Points, in no order, along strands that fork and pass close to each other.
In the rows, zero is written as 100.
Points whose rows are less than 59.5 apart are linked; no others are. Some points are linked to none.
k856: 107  98  94 112  87 117 111  94 102 127  96 132  93 116 118 115 106 108 109  89 124 123 105  84 130 103  87 127 126  86  66  98  91  90  91  83 110 106  97 120 115  99 113  85 110 101  95  65  84  99  93 139  95 101  88 115 103 126 108 118 122  90 101  84 101 118 103 104 122  96
k294:  90  95 108  94 107  76  93  96 119  97 102 103 100 110  94  89 110  92  84 105 105  92 106 103  89 102 123 101  74 109 109  87  94 101 111 106  83 104  96 111  99 105  92 102 100  93  89 109  92  97 102 117 102  83 104 102 105  98  91  99  95 107  93 102  87 100  96 108  99 100
k918:  86  86 111 106  94  59 101 114 134 118 122 114  81 108  99  64 116  80 106 100 128  98 117  95  99 102 116  99  62  97  90  70 104  93  95 102  80 113  99 117  86 106  82  95 104  94  81  85  69 104 137 123 113  68  94 140  61 101  82  99  93  97  94 107  68 103  98 119 107 114
k246:  72  84  93  96  87  84  84 126  97 104 110 108  89  78  81  71 116  62 113  85 141  75 120  87  94 108 124  85  58  86  81  68  99  85 103 111  93  95  87 107  99  94  72  80 103  81  82 102  90  99 152 100 125  69  91 130  72  97  92 117  83  89 103 107  83  67 116 126 123 118
k375: 101 106  96  96  92  97  95 109  97  93  92  97  98  92  95  93  91 100  93 108  91  92 104  92  86 100 103  86  83 101 105  95  99 113 105 103  98 102 110 100  94  95 102 105  92 106  99 110 102  96 101  85 105 102 108 106  97  95  92 112  93  98  96 106  98  88  94  94  95 104
k500:  97 112  85  97  66 120  97 133  80 107 101  99  80  64  85  93  79  83 116  97 100  90 103  69  89 109  80  64  72  81  74  97 100 103  96 112 117 107 115  80  87  71  88  84  97 104  98 106 107  94 136  62 113  99  88 123  80  92  76 127  83  69 102 114  97  67 102 113  97 115
k299: 115 101  96  94 109 114  98  79  70  76  97  74 121  93 104 123  73 124 101  95  74 107  83 118  98  92  89 106 140 102 107 128 117 111 103 111 113  92 101  78 100  90 112 121  87  99 127 116 129 106  58  76  93 130 109  59 115  92 117  90  98 119 113  97 128  97 103  81  86  97
k706:  84  83 107  95 125  72  95  90 124 104  98 107 104 119  97 104 135  80  87  97 121  99 107 113 102 101 146 119  86 101  98  77  82  80 113  93  76  94  81 120 113 115  94  84 102  82  88  96  94  90 102 146 104  74  95  92 115 112 106  91 105 112  96  90  91 100 103 113 115  97
k112: 112 112  92  91  91 117  93 102  76  87  95  84 105  82  99  99  72 108 102 104  76 100  94 100  94 102  86  78 105  98 112 110 116 114 103 104 107  94 115  84  88  93 108 111  86 108 116 114 114  99  91  58  97 123 109  89  92  88 101 104  91 104 102 112 111  87  99  85  91 102
k449:  74  81  98  97  87  81  89 123 102 110 105 111  90  85  90  78 125  61 112  81 141  84 119  87 101 106 126  98  62  85  77  65  96  86 103 108  94  94  85 116 106  98  74  73 105  78  78  95  91  98 147 114 125  69  88 125  73 102  97 115  88  88 102 106  80  76 112 126 126 112
k59:  91  84 105  98 135  83  96  83 127 100  85  98 117 118 101 130 136  89  84  96 107 100 106 124 110  99 137 129 103 108 100  94  71  79 112  83  86  92  84 117 116 120 103  84 104  81  95  94 100  91  80 150 101  84  94  76 131 120 117  87 119 118 101  78 110 102 102 103 117  95
k833: 110 105  88 107  70 129 112 108  90 118 104 127  82  95 108 105  92 107 111  97 111 114 100  69 119 101  78 102 114  80  71  98  99  92  88  95 117 111 109  97 100  85 109  91 105 107  94  78  96  97 111 107 100 106  89 122  95 111  94 123 111  79  96  99  99 108 103 103 113 102
k91: 109 111  84  96  85 132  94  92  54  79 105  64 114  67  96 116  63 114 110  89  78 101  78 103  99 101  78  87 125  95 105 128 121 114 103 115 113  89 105  68  95  83 109 112  82 100 129 121 131 102  78  49  96 139 107  64 110  79 107  99  82 108 109 106 124  79 108  86  86  99
k261:  99  92 116 103 122  74 108  83 140 107  99 112 101 133 112  98 121 100  85 112  99 107 103 112 104  95 113 120 100 115 106  93  89 101 103  88  88 113  97 117 106 121 104 108 111 100  90  84  79  98  87 140  92  87 106 106 118 114  95  87 113 112  95  92  86 133  90 103  98  91
k456:  98  93  97 116  96 109 111  92 107 128  86 130  94 116 114 117 117 102 105  89 124 121 105  91 129 105  96 131 119  88  63  92  86  92  94  79 102 104  89 127 121 104 106  84 111  95  91  66  82  98  96 150  99  95  90 108 106 129 108 114 121  88 102  82 101 116 106 108 125  99
k940:  91  93 112 107  98  62 106 113 133 114 123 110  80 114  98  66 113  86 102 104 116 101 110  95  91  99 105  95  69 104  99  78 105 100  96 109  84 119 101 115  83 105  83 105 105 101  78  87  71 108 129 117 107  72  99 137  67  98  80  95  92  97  94 112  67 110  90 111  99 107
k725: 104 109  92 108  76 117 118 115  96 113 107 120  80 100 105  95  91 108 109 107 103 116 104  71 108  95  83  96 102  87  83  95 100  97  86  99 108 115 111  95  94  81 112  93 106 112  90  81  95  97 117  93 101 104  96 125  88 106  88 118 107  81  95 100  97 107  96  99  99  97
k153:  87 103 115  99 111  67  92  91 121  94 106  91  98 114  95  78 110  94  84 111  95  86 108 110  77 101 120  93  75 116 125  90  99 104 112 107  83 108 102 112  95 113  89 117 104  97  85 115  86 102  99 108  92  72 101 102  98  94  94  91  94 111  93 109  79 107  94 101  86  90
k296:  83  84  99 111  86  77 104 116 114 122 104 118  83  94 100  84 127  73 119  86 141 100 116  77 114 105 112 111  75  83  66  69  95  91 100  98  97 103  86 118 111  95  89  78  99  86  74  84  83  98 144 128 119  70  86 128  71 105 100 115 101  84  98 102  79  97 104 125 120 110
k244:  95  90 104  97 107  84  97  97 115  96  92 104 104 111  97 102 115  95  85 103 106  96 107 100  97 101 123 108  84 102  99  90  86  96 111  96  88 101  94 115 106 104  97  91  97  91  93 100  98  93  98 122 104  91 102  97 111 106  98 105 104 106  97  92  95  97  99 105 104 103
k709:  70  89  90  97  88  83  82 131  92 106 115 101  89  76  77  63 106  64 109  92 134  72 125  86  86 111 122  71  46  89  90  70 104  88 100 115  91  96  92 104  92  91  69  84 101  84  88 105  89  95 158  86 126  74  95 133  66  96  84 115  79  87 103 109  81  63 120 122 116 118
k337:  86  82 103 110 114  78 106  95 125 118  91 119  99 120 107 110 138  83  99  90 127 110 105 101 117 105 129 129  94  95  78  76  83  84 113  83  86 100  81 128 122 110  99  78 103  83  81  78  87  94 108 153 103  79  92 100 107 114 107 100 113 104  99  85  90 110 103 113 122  98
k178:  68  91  87  93  93  87  80 132  86 101 112  97  92  75  73  65 100  66 104  98 124  69 126  90  74 111 120  68  44  93  97  76 105  90 103 115  86  95  90  98  87  89  68  91  98  87  93 113  90  97 152  78 126  76  95 130  73  84  84 113  75  88 101 109  83  59 118 120 115 121
k870:  84  87 113  90 131  77  90  79 121  94  93  99 118 115  96 119 140  89  76  99 107  93 110 127  97  99 151 118  88 106 115  93  73  76 113  87  81  87  84 116 113 123  95  89 104  83  99 109  98  92  87 146 103  76  97  73 132 116 116  77 108 117 101  85 102  97 104 110 109  99
k78:  92  84 102 104 130  86 102  88 127 108  85 107 110 122 105 130 137  88  91  91 116 106 104 118 117 104 131 134 109 105  85  88  75  80 112  80  89  97  82 124 123 118 103  82 101  80  90  81  97  93  89 156 100  87  92  86 127 124 110  91 123 111  99  76 108 108 105 103 121  96
k675: 115 107  83  95  85 136 101  90  66  87 101  79 114  67 104 123  74 113 102  83  83 102  79  97 111 104  75  97 135  98  94 127 117 107 103 111 121  86 101  79  99  84 107 104  87  94 128 112 129  99  79  66  95 138  99  69 114  81 112 103  89 107 116  97 124  84 102  90  96 103
k31:  90 109  85 100  78 110  96 129  89  98  99  99  89  72  84  91  90  87 108 101  97  90 105  74  86 105  94  71  70  89  82  95  99 107 101 112 107 102 113  88  91  78  94  89  95 103  92 109 102  97 129  71 110  96  99 120  82  88  80 122  83  78 103 112  95  74  98 103  99 112
k992:  75  78  99  95  98  89  84 105 101 103  95 113  99  95  90 101 133  66 102  78 137  85 110 101 101 104 139 109  74  87  85  64  85  79 111  98  91  87  76 117 120 105  75  74 101  75  78  99 101  96 124 130 117  75  92 100  96 100 105 107  92  97 103  95  85  76 113 119 130 110
k300:  81  86  95 105  86  83  98 121 111 112 103 113  87  90  96  82 120  70 118  87 135  95 110  81 107 106 111 103  68  84  70  72  96  88 101 108  97 102  91 115 104  93  85  80 100  85  77  90  89 101 141 119 119  75  89 126  77 102  95 117  95  85  99 102  83  85 104 124 113 112
k32:  85  89 118  91 135  71  87  74 125  95  93  93 120 119  95 114 136  92  73 103  96  89 109 128  94  96 145 117  88 115 127 101  76  82 111  91  84  88  85 111 109 129  95 100 109  85 102 112  93  95  80 146  99  73  97  66 132 114 120  70 106 125  99  93 101 104 102 113 103  95
k798:  95 101  88  92  70 127  82 105  67  88  89  88 111  66  80 121  89  93  85  79  93  78  92  98  97 109  96  88  97  85  90 106  96 102 107 102 106  68 100  82 103  94  82  85  95  91 122 123 127  91  99  70 113 118  95  79 111  87 111 122  86 103 109 101 108  58 123 102 113 116
k272:  94  90 101 104 109  91 108  97 118 107  89 108 100 114 104 108 120  95  92  98 112 108 106  97 108  99 117 120  94 101  85  86  86  90 108  90  91 102  93 119 111 106 103  85 101  90  90  84  91  93  98 125 104  92  99 101 113 112 100 108 114 102 102  88  98 105 100 103 109 101
k896:  95  96  93  90  87 119  87  89  60  79  87  70 121  72  81 132  86  99  82  78  81  81  94 123  94 103 102 106 113  94 107 121  98  95 108 110 106  66  94  84 106  99  87  97  96  85 130 126 131  97  82  71 108 122  98  57 122  87 126 110  92 122 111  94 119  61 127  97 110 106
k844:  96  91  99 110 106  95 112  94 117 118  88 122  98 119 110 112 120  97 101  93 115 117 105  95 123 101 105 128 108  93  74  89  85  90 100  82  96 105  88 123 118 107 106  86 108  94  87  69  84  97  97 142 100  95  96 105 109 118 104 112 123  95 100  85  99 116 102 102 119  96
k276: 118 127 105 102  93 124 114 108  92 102 111 103  91 109 109  82  69 128 109 114  83 110  85  87  95  91  63  77 118 108 124 118 117 115  86 100 109 105 118  88  88  94 118 115 101 130 109 102  97 105  99  63  88 124 111 116  79  95  92  86  98  81  86 113 101 122  82  82  75  93
k492: 104 106 116 112 107  76 117  99 139 111 116 115  91 132 109  78 115 107  95 116 106 116 109 101  94  95  96 107  97 111 107  89  98 106  88  95  86 124 101 116  92 108 107 115 118 110  71  77  67 108 108 121  90  81 110 135  89 100  84  90 102 101  90 110  68 138  82  98  86  88
k872: 102 118  93  94  87 104  92 112  82  90  95  88  96  88  91  89  77 100 104 109  75  86  95  96  76 104  89  68  79 104 122 105 113 120 103 107  98 102 119  91  89  94 100 113  91 114 107 123 104 102 101  61  97 109 110 102  85  88  92 101  86  95  96 122  97  85  96  81  81 103
k634:  90 110  87  97  83 102  91 125  85  94 101  93  90  75  85  87  85  91 104 107  91  85 107  84  77 104  98  68  62  95 101  97 103 114 101 113 101 104 110  88  86  83  93 101  91 106 100 118 104  99 118  66 109  96 104 115  80  83  84 115  80  83 100 114  92  70  95  99  91 113
k318: 113  95 118  98 131  80  96  75 121  89  86  83 117 128 111 103 108 115  94 117  68  98  96 136  99  91 103 111 118 123 133 122 100 106 101  96 102 105 109 103 104 122 108 130 106 112 106 114  97 109  62 106  85  95 107  73 119 108 118  82 119 126 100 100 112 128  94  86  80  79
k613: 129 116  81 101  75 152 112 103  65  96 114  94 104  63 111 119  67 120 115  92  90 109  76  77 116 100  56  87 136  91  99 133 122 114  94 110 128  94 105  70  97  74 118  98  86 106 120 101 127 102  92  56  86 140  95  85 111  79  99 102  85  86 114 100 121  95  95  97  91  97
k336: 104  85 100 104 116 113  95  85 102 106  77 107 115 102 105 146 122  95  87  79 113 103  95 119 126 105 109 142 129 100  75  98  80  82 103  81 103  80  85 112 114 116  93  76 101  81 105  87 115  94  71 145 101 105  88  78 125 120 120  96 122 106 109  70 124 103 115  95 135 109
k438:  80  84 109  90 125  78  86  86 120  98  98 101 113 115  92 110 136  83  81  96 115  94 112 121  98 102 154 117  83 104 106  83  72  72 116  92  78  87  78 117 115 117  91  87 105  79  93 104  99  91  97 143 105  72  95  81 124 111 112  84 105 115 101  86  97  93 108 113 114  99
k166: 103 101  90 106  61 115 110 131  88 118 103 114  67  80  97  94  93  83 129  98 115 100 107  61 107 108  73  78  78  70  63  91  99  98  88 111 122 115 106  88  93  69  94  80  97 101  89  90  97  96 150  89 114  91  85 141  78 105  80 124  95  65  95 112  84  84 103 118 103 118
k330:  91  95 120  93 134  70  87  74 127  92  88  84 127 120  98 110 126  98  75 104  80  86 106 132  91  94 133 113  91 120 137 111  82  93 110  93  88  93  93 107 106 130 100 115 114  94 103 119  89 100  78 129  95  75 103  63 129 108 121  72 107 125 100 101 101 106 100 106  91  86
k344:  84  83 111 108  97  58 102 110 132 118 115 117  85 110 102  73 129  82 111  95 135 108 116  92 105 101 120 111  69  92  81  64 101  89 101  97  78 109  91 121 100 106  87  86 101  91  78  81  77 101 136 133 114  70  93 131  67 107  93 101 103  97  94 101  74 107  99 121 115 107
k680:  95  97 114 107 104  69 107 100 131 108 112 106  87 119 100  74 111  93  92 110 106 102 104  99  88  97 108  99  74 110 104  82 102 104 101 107  83 119 100 115  89 105  92 109 105 100  75  96  77 105 112 116  96  78 103 126  84 100  84  92  94 102  93 109  73 118  87 106  93  99
k736:  96 108  92 102  78 107 105 125  94 103 102 106  82  82  91  89  92  92 107 106  98  99 103  75  93  98  89  78  80  94  85  94 104 106  94 109 103 110 110  94  89  82 104  94  94 104  92 100 100  95 124  80 107  99  99 124  83  97  81 118  91  80  99 110  93  88  94 102  94 109
k99: 115  96 111  96 130  99 108  76 112  94  95 107 111 126 119 109  98 129  95 114  87 118  98 120 111  87  86 122 137 116 115 117 102 105  93  90 108 101 101  97 104 116 114 117 107 113 112  95 103 111  56 118  82 116 106  87 119 111 112  85 117 120 105  83 120 134  90  85 100  89
k813:  70  83 111  87 110  78  75  96 102  93 107 101 105  97  80  84 130  73  81  99 119  76 122 116  78 100 151  95  63  93 116  73  86  71 116 102  75  89  72 113 106 112  73  90 104  79  91 116 100  94 118 120 115  69  94  88 106  94 104  94  95 111 100  99  94  70 118 115 120 106
k132: 123 105 109  95 126 106 106  75  86  78  93  91 120 116 118 113  85 131 101 109  76 115  82 128 101  87  86 113 148 110 121 132 113 111  98 105 114  98 100  86 100 103 113 127  97 112 118 114 117 113  48  95  85 125 111  65 119  99 117  76 107 124 110  95 125 124  95  83  87  90
k405:  95 115  91  96  85 101  90 121  84  93 100  90  91  83  89  88  79  96 104 107  83  85 103  87  74 104  93  64  67  96 111 101 109 120 100 107  99 104 115  89  87  89  97 107  90 114 103 121 104 101 109  62 104 102 106 109  81  85  85 107  82  87 100 118  94  78  94  91  85 109
k942: 122 126  90 102  79 139 119 123  77 104 122 107  85  90 105  86  58 124 117 108  90 113  94  71 103  95  64  70 114  93 111 116 119 115  84 104 117 108 120  72  86  80 119  99  90 125 110  99 112 101 117  52  89 127  99 114  77  90  85  96  91  70  92 108 106 103  89  90  84  95
k220: 110 112  91  91  95 125  88  87  52  74 102  62 116  79  95 117  60 119 109  92  73 100  79 112  93 100  83  86 125  97 115 131 123 115 102 113 107  92 107  71  94  89 109 122  79 105 133 124 128 104  71  49  95 136 115  61 113  81 107  92  85 111 105 109 125  83 105  79  81  97
k850: 119 131 105 109  99 117 119 107 102 105 117 104  91 120 106  77  70 132 110 117  86 109  83  84  94  90  62  82 118 112 128 117 110 113  83  95 107 112 122  92  87  97 117 119 113 133 101  96  90 106 104  63  83 120 115 125  73  96  90  84 101  79  81 115  94 128  81  80  67  85
k748: 123 123  82 101  74 146 112 117  70 100 115  96  92  73 101  98  60 117 116 103  90 109  92  74 107 100  64  75 123  92 102 117 120 112  91 107 120 103 117  72  84  78 114  95  88 116 112 101 119 100 109  51  89 129  94 103  89  83  91 104  90  81 102 105 111  95  93  95  88  96
k141: 122 134  95 102  89 133 115 114  81 100 116 102  94  98 109  85  58 127 116 109  83 111  84  82  97  92  60  72 119 100 123 123 123 117  87 103 110 104 118  79  83  88 120 110  95 128 115 100 106 104 103  57  86 131 110 110  80  88  91  85  97  78  88 114 107 112  84  85  78  94
k284: 102  97 120  96 131  76  92  77 127  87  86  80 121 123 105 106 116 106  85 114  74  90 103 137  93  92 120 111 104 125 137 117  93 104 104  95  94 102 103 102 107 127 105 127 109 105 100 117  92 106  73 115  90  85 106  67 124 109 120  77 112 124  98 101 107 120  94  94  80  79
k67: 104 110  85  93  72 128  89 106  72  91  95  87 103  62  88 114  80  98  94  88  89  88  92  90 101 111  87  81 105  89  88 108 105 105 108 107 112  79 110  79  93  90  92  89  91  96 118 117 123  93 100  61 105 119  96  89 101  85 103 123  86 100 107 104 110  70 112  97 107 108
k972: 115 120  83  95  58 144  97 127  65 105 106  92  88  53  91 101  61  99 114  93  87  96  88  73 100 111  67  60 100  82  88 105 117 113  94 112 126  96 119  63  84  74  97  88  90 108 116 115 128  95 115  41  96 126  83 101  88  78  84 117  79  74 103 113 105  70 105 102  94 105
k560: 110  96 101 101 118 105 109  87 112 102  92 111 106 117 113 112 104 118  92 108  98 118 104 105 117  94  97 127 126 110  95 102  94  97  97  82 104 104 101 110 104 109 114 102 105 106 106  82  96 101  72 126  90 111 104  96 118 114 109 103 122 109 105  79 118 125  95  90 110  94
k334:  84  82 102 100 113  77 100  98 120 108  94 113 100 113 101 102 131  77  98  90 128 101 106 100 107 104 135 119  87  97  81  73  84  83 114  92  82  98  83 122 117 107  92  80  99  81  78  89  93  94 113 142 108  79  94 100 103 110 104 103 105 105  96  88  90  98 104 115 117  99
k439:  96  84 112 106 125  70 112  83 139 112  99 115 101 133 112 103 129  97  90 106 112 115 104 109 111  98 122 126  95 108  94  88  87  95 104  83  79 112  88 124 111 119 107  97 110  96  92  78  77  96  93 154  94  82 103 109 118 114  97  89 113 111  94  86  86 131  95 107 107  93
k909: 126 119  83 100  66 151 110 113  65 103 114  96  92  62 101 106  60 114 116  92  92 106  84  71 113 105  57  73 125  86  98 119 118 113  92 112 127  98 112  66  87  74 111  93  88 111 115 103 125  98 108  53  88 134  88  96  99  80  88 107  85  82 104 107 111  89 100 102  93  99
k574: 114 117 112 104 120 100 111  90 111  94 103  96 102 126 113  82  87 128 105 125  84 110  87 109  95  91  71  98 132 125 131 118 110 111  88  97 102 107 113 101  97 111 119 126 114 126 100  96  92 112  85  79  84 113 116 110  92 100 101  82 113 108  90 107 102 138  85  76  70  82
k720: 104  96 119 102 129  74 105  80 139 103  95 101 105 133 111 100 123 101  82 115  88 101 103 122  99  94 112 119 103 123 116 101  89 103 104  89  89 112  98 116 106 125 107 115 112 102  92  93  80 103  82 131  86  84 107  99 123 111 102  84 114 116  93  93  92 134  89 101  90  88
k58:  97  86 103 105 125 101  99  84 116 110  78 106 110 112 103 140 131  88  89  86 114 105  99 118 120 105 117 138 122 103  81  94  73  80 109  80  99  89  84 118 119 120  96  79 104  81  97  80 103  94  78 151 103  94  90  82 128 122 114  97 125 110 106  74 117 104 111 101 132 101
k92: 110 119  95  93  90 107  92 107  83  90  97  90  95  93  98  89  74 108 105 110  74  95  92  99  86 103  80  73  97 103 120 110 115 121  98 103 102 101 121  94  87  97 109 112  88 117 110 116 105 101  95  61  93 118 112  99  88  92  96  98  93  96  94 118 104  96  95  82  83  99
k235: 105  94  94  91  98 118  94  80  56  78  88  68 124  75  89 134  82 112  88  79  79  88  86 126  98  98  96 110 132  98 106 128 107 101 105 115 112  74  98  79 105  95  95 107  95  87 134 125 132 101  68  75 101 130 100  52 124  88 126 105  91 121 113  94 128  72 118  89  99 101
k488:  89  83 108 109 121  71 112  90 135 114  96 117  97 130 113 105 133  91  96 101 121 118 106 103 116  99 126 128  94 100  85  79  86  90 105  81  77 107  82 126 116 114 105  89 106  90  84  72  78  95 103 156  97  79  98 107 107 116 101  95 116 109  97  83  89 124  96 110 113  95
k331: 102 106 110 114  98  82 121 109 135 115 120 118  84 131 107  75 110 110 104 114 107 120 110  91  90  92  89 103  91 107 107  89 102 109  79  99  94 128 104 112  90 102 108 116 120 114  68  76  69 111 115 109  90  82 109 141  76 100  80  91  97  90  89 112  65 135  81  95  82  91
k660: 108 108  86  92  81 125  91 101  71  89  97  82 107  70  94 110  78 106  98  91  82  95  92  97  98 107  86  83 111  96  97 111 109 108 107 108 110  84 110  82  91  93 102 100  87 100 118 112 121  95  94  60  96 124 102  82 100  87 106 113  89 104 107 108 115  80 108  89  98 103
k445: 113 103  87 111  76 130 108  97  87 123 102 131  87 106 117 112  95 108 112  94 122 117 102  77 129 103  82 116 127  80  66 102  96  89  86  91 116 107 100 103 107  90 113  87 107 105 101  69  93 101  97 124  97 107  87 119 102 123 105 122 114  79 101  89 102 112 102 104 119 104
k20: 116 117  99  92 103 118  92  86  64  75 101  70 109  94 102 105  57 121 116 101  71 105  72 113  90 101  76  87 131 105 128 135 127 118  97 115 106 100 110  74  89  94 109 126  84 112 127 122 122 112  68  51  92 134 120  69 107  86 104  80  94 109  98 116 118 102  97  78  75  93
k723:  85  82 106 113  94  70 110 111 125 122 107 122  86 107 106  80 131  80 116  91 136 108 118  82 114 104 117 117  78  86  70  68  96  88 101  92  88 107  86 126 110 101  95  80 104  89  75  73  80 103 140 139 113  70  88 129  71 105  98 109 108  91  97  98  76 108 100 122 117 105
k540: 102  82  97 110 101 123  91  90  85 105  83 111 116  88 101 150 114  95  88  73 122 105  98 111 132 107 110 142 127  90  63  91  86  85 103  78 109  73  82 110 118 102  98  69  94  78 110  85 120  85  79 141 109 112  85  82 123 123 119  99 114  99 111  67 127  90 117 102 145 113
k949:  70  98  86  97  92  92  84 129  82  97 114  93  92  73  75  67  89  75 103  97 109  69 121  90  68 109 114  66  45  94 101  83 107  99 106 117  94  97  95  94  86  82  72  97  95  91  99 117  94  99 141  72 123  81 100 125  79  76  80 113  75  85 104 111  85  59 109 113 104 119
k760: 115 110 116 102 126  92 104  87 116  87 101  86 105 128 112  84  92 127 107 130  74 103  88 122  88  93  84  99 128 125 138 122 108 112  91  98  99 106 114 100  97 113 118 132 111 125 102 103  94 113  78  76  86 107 116  96  97 101 103  80 117 119  93 108 107 138  89  77  63  78
k618:  95  94  90  90  75 126  84  98  54  82  86  81 118  68  76 131  89  94  81  74  91  76  92 115  96 107  98 101 107  87  97 114  95  98 105 107 108  60  93  82 107  95  80  86  96  84 133 130 136  92  90  72 113 124  93  65 124  90 122 115  87 112 112  96 117  51 133 105 121 116
k532: 114 123 110 103 109 108 114  98 111 101 106 104  97 122 109  80  87 126 104 122  85 107  87 102  92  91  72  91 119 120 129 112 108 115  86  94 104 109 116 102  94 106 118 123 113 127  98  95  88 108  92  77  87 115 118 120  85  98  94  87 105  93  85 113  97 134  83  78  70  87
k686: 108  94 118 101 132  81 105  74 136 100  93 102 106 135 116 105 120 110  86 119  84 104 104 126 106  89 104 124 117 126 120 107  92 102  98  87  96 110 102 111 107 128 109 121 116 109 100  91  84 103  72 131  83  93 103  93 124 114 107  82 119 116  96  89 103 140  88  95  92  85
k229: 121 101 111  97 130 102 108  73  99  86  94  98 116 125 120 108  92 132 101 115  78 115  87 124 105  88  81 115 147 116 123 128 109 108  93 100 111 100 102  91 102 112 112 127 102 117 114 107 111 116  48 103  82 118 110  77 115 102 116  78 114 120 104  93 123 134  91  84  91  86
k784: 113  94  94  91 106 114  96  79  68  75  90  71 123  86  97 131  83 117  91  86  76  97  88 125  99  94  98 114 137 102 105 126 109 101 104 110 113  84  96  81 105  93 100 112  89  89 129 117 129 101  61  81  99 128 101  53 122  90 126  97  96 124 115  92 130  85 111  87  96  97
k74: 101 109  94 107  80 111 112 119  97 108 107 117  80  96  99  90  91 106 106 110  96 113 106  75  99  95  83  90  91  92  90  94 104 104  86 100 106 116 115  95  91  86 112  99 100 113  90  90  95  96 118  87 102 104 101 123  83 101  80 112 100  81  94 106  94 103  91  99  94 103
k922: 121 109  87  98  81 145 108  95  65  92 107  87 110  64 108 122  73 119 108  90  86 109  76  89 115  99  63  94 139  95  95 134 121 112  98 108 125  94 101  75  98  79 113 105  86 103 122 106 128 101  82  62  89 139  98  76 112  82 106 104  88  97 116  98 122  93  98  95  92 100
k279:  80 104  90  99  92  90  88 125  87  96 105  93  93  79  80  75  88  85 102 106 102  77 110  87  72 107 108  68  53  98 105  93 106 108 105 115  94 103 100  93  88  86  84 103  91  98  97 119  97 101 126  78 113  87 103 119  79  81  83 111  78  87 102 112  87  68  98 103  95 115
k436: 113  97 114  99 128  92 107  78 123 101  94 105 105 132 120 105 107 121  90 116  85 112 100 121 110  88  89 121 126 122 116 109  97 104  92  86 106 106 105 105 105 119 111 120 113 116 105  87  93 107  67 124  86 107 110  97 119 112 109  88 120 117  97  87 108 137  87  87  94  88
k928:  97 106  86 103  67 116 102 139  86 113 105 105  71  73  87  89  87  81 123  98 108  93 106  65  99 108  79  69  70  76  67  94  98 101  92 116 121 113 110  87  90  68  89  83  96 103  92 100  99  96 147  74 113  93  89 134  78  96  74 123  86  65 100 113  88  73 101 119  97 116
k381: 116 107 104  91 110 112  92  81  71  75  95  74 115 100 105 108  67 124 108 101  72 106  76 121  91  97  83  94 133 106 125 134 122 114  99 112 108 100 106  79  94  98 106 129  85 110 127 122 119 110  62  67  91 129 117  67 111  91 111  84  96 116 101 111 121 105  98  80  79  95
k227: 100  97 114 108 105  74 113  95 134 107 108 111  91 127 105  81 112 102  93 113 104 110 102 102  93  94 101 107  90 114 105  85  98 104  96  98  86 119 100 117  95 110 103 111 110 107  77  85  74 103 104 123  93  86 105 121  97 101  84  92 101 103  94 105  73 127  86 102  90  94
k822: 113 102 117  99 128  82  95  80 115  85  90  82 114 127 110  96 103 121 102 124  70 100  93 134  91  91  95 105 124 124 138 126 106 108  96 101 100 106 113  99 101 121 115 135 106 119 106 113  97 113  68  87  84 102 113  77 110 103 110  80 120 125  95 108 113 131  96  83  70  75

A fork is a point with three links, a tip a point with one. Leave the first point through the second and follow the links. Name the first fork or tip that comes.
k488; k439 -> k132
k896; k618 -> k634
k456; k856 -> k31
k822; k318 -> k870

A fork is a point with three links. Follow the links from the first point to the second and name the forks in between, in order.
k540; k337 -> k870
k92; k725 -> k634, k31
k844; k500 -> k31
k856; k279 -> k31, k634
k405; k296 -> k634

Follow the links from the first point to the second, and from the first to the third. Name the last point that the two ways share.
k78; k330; k337 -> k870
k725; k872; k449 -> k634
k166; k725; k92 -> k31
k334; k284; k540 -> k870
k500; k112; k949 -> k634
k856; k928; k92 -> k31
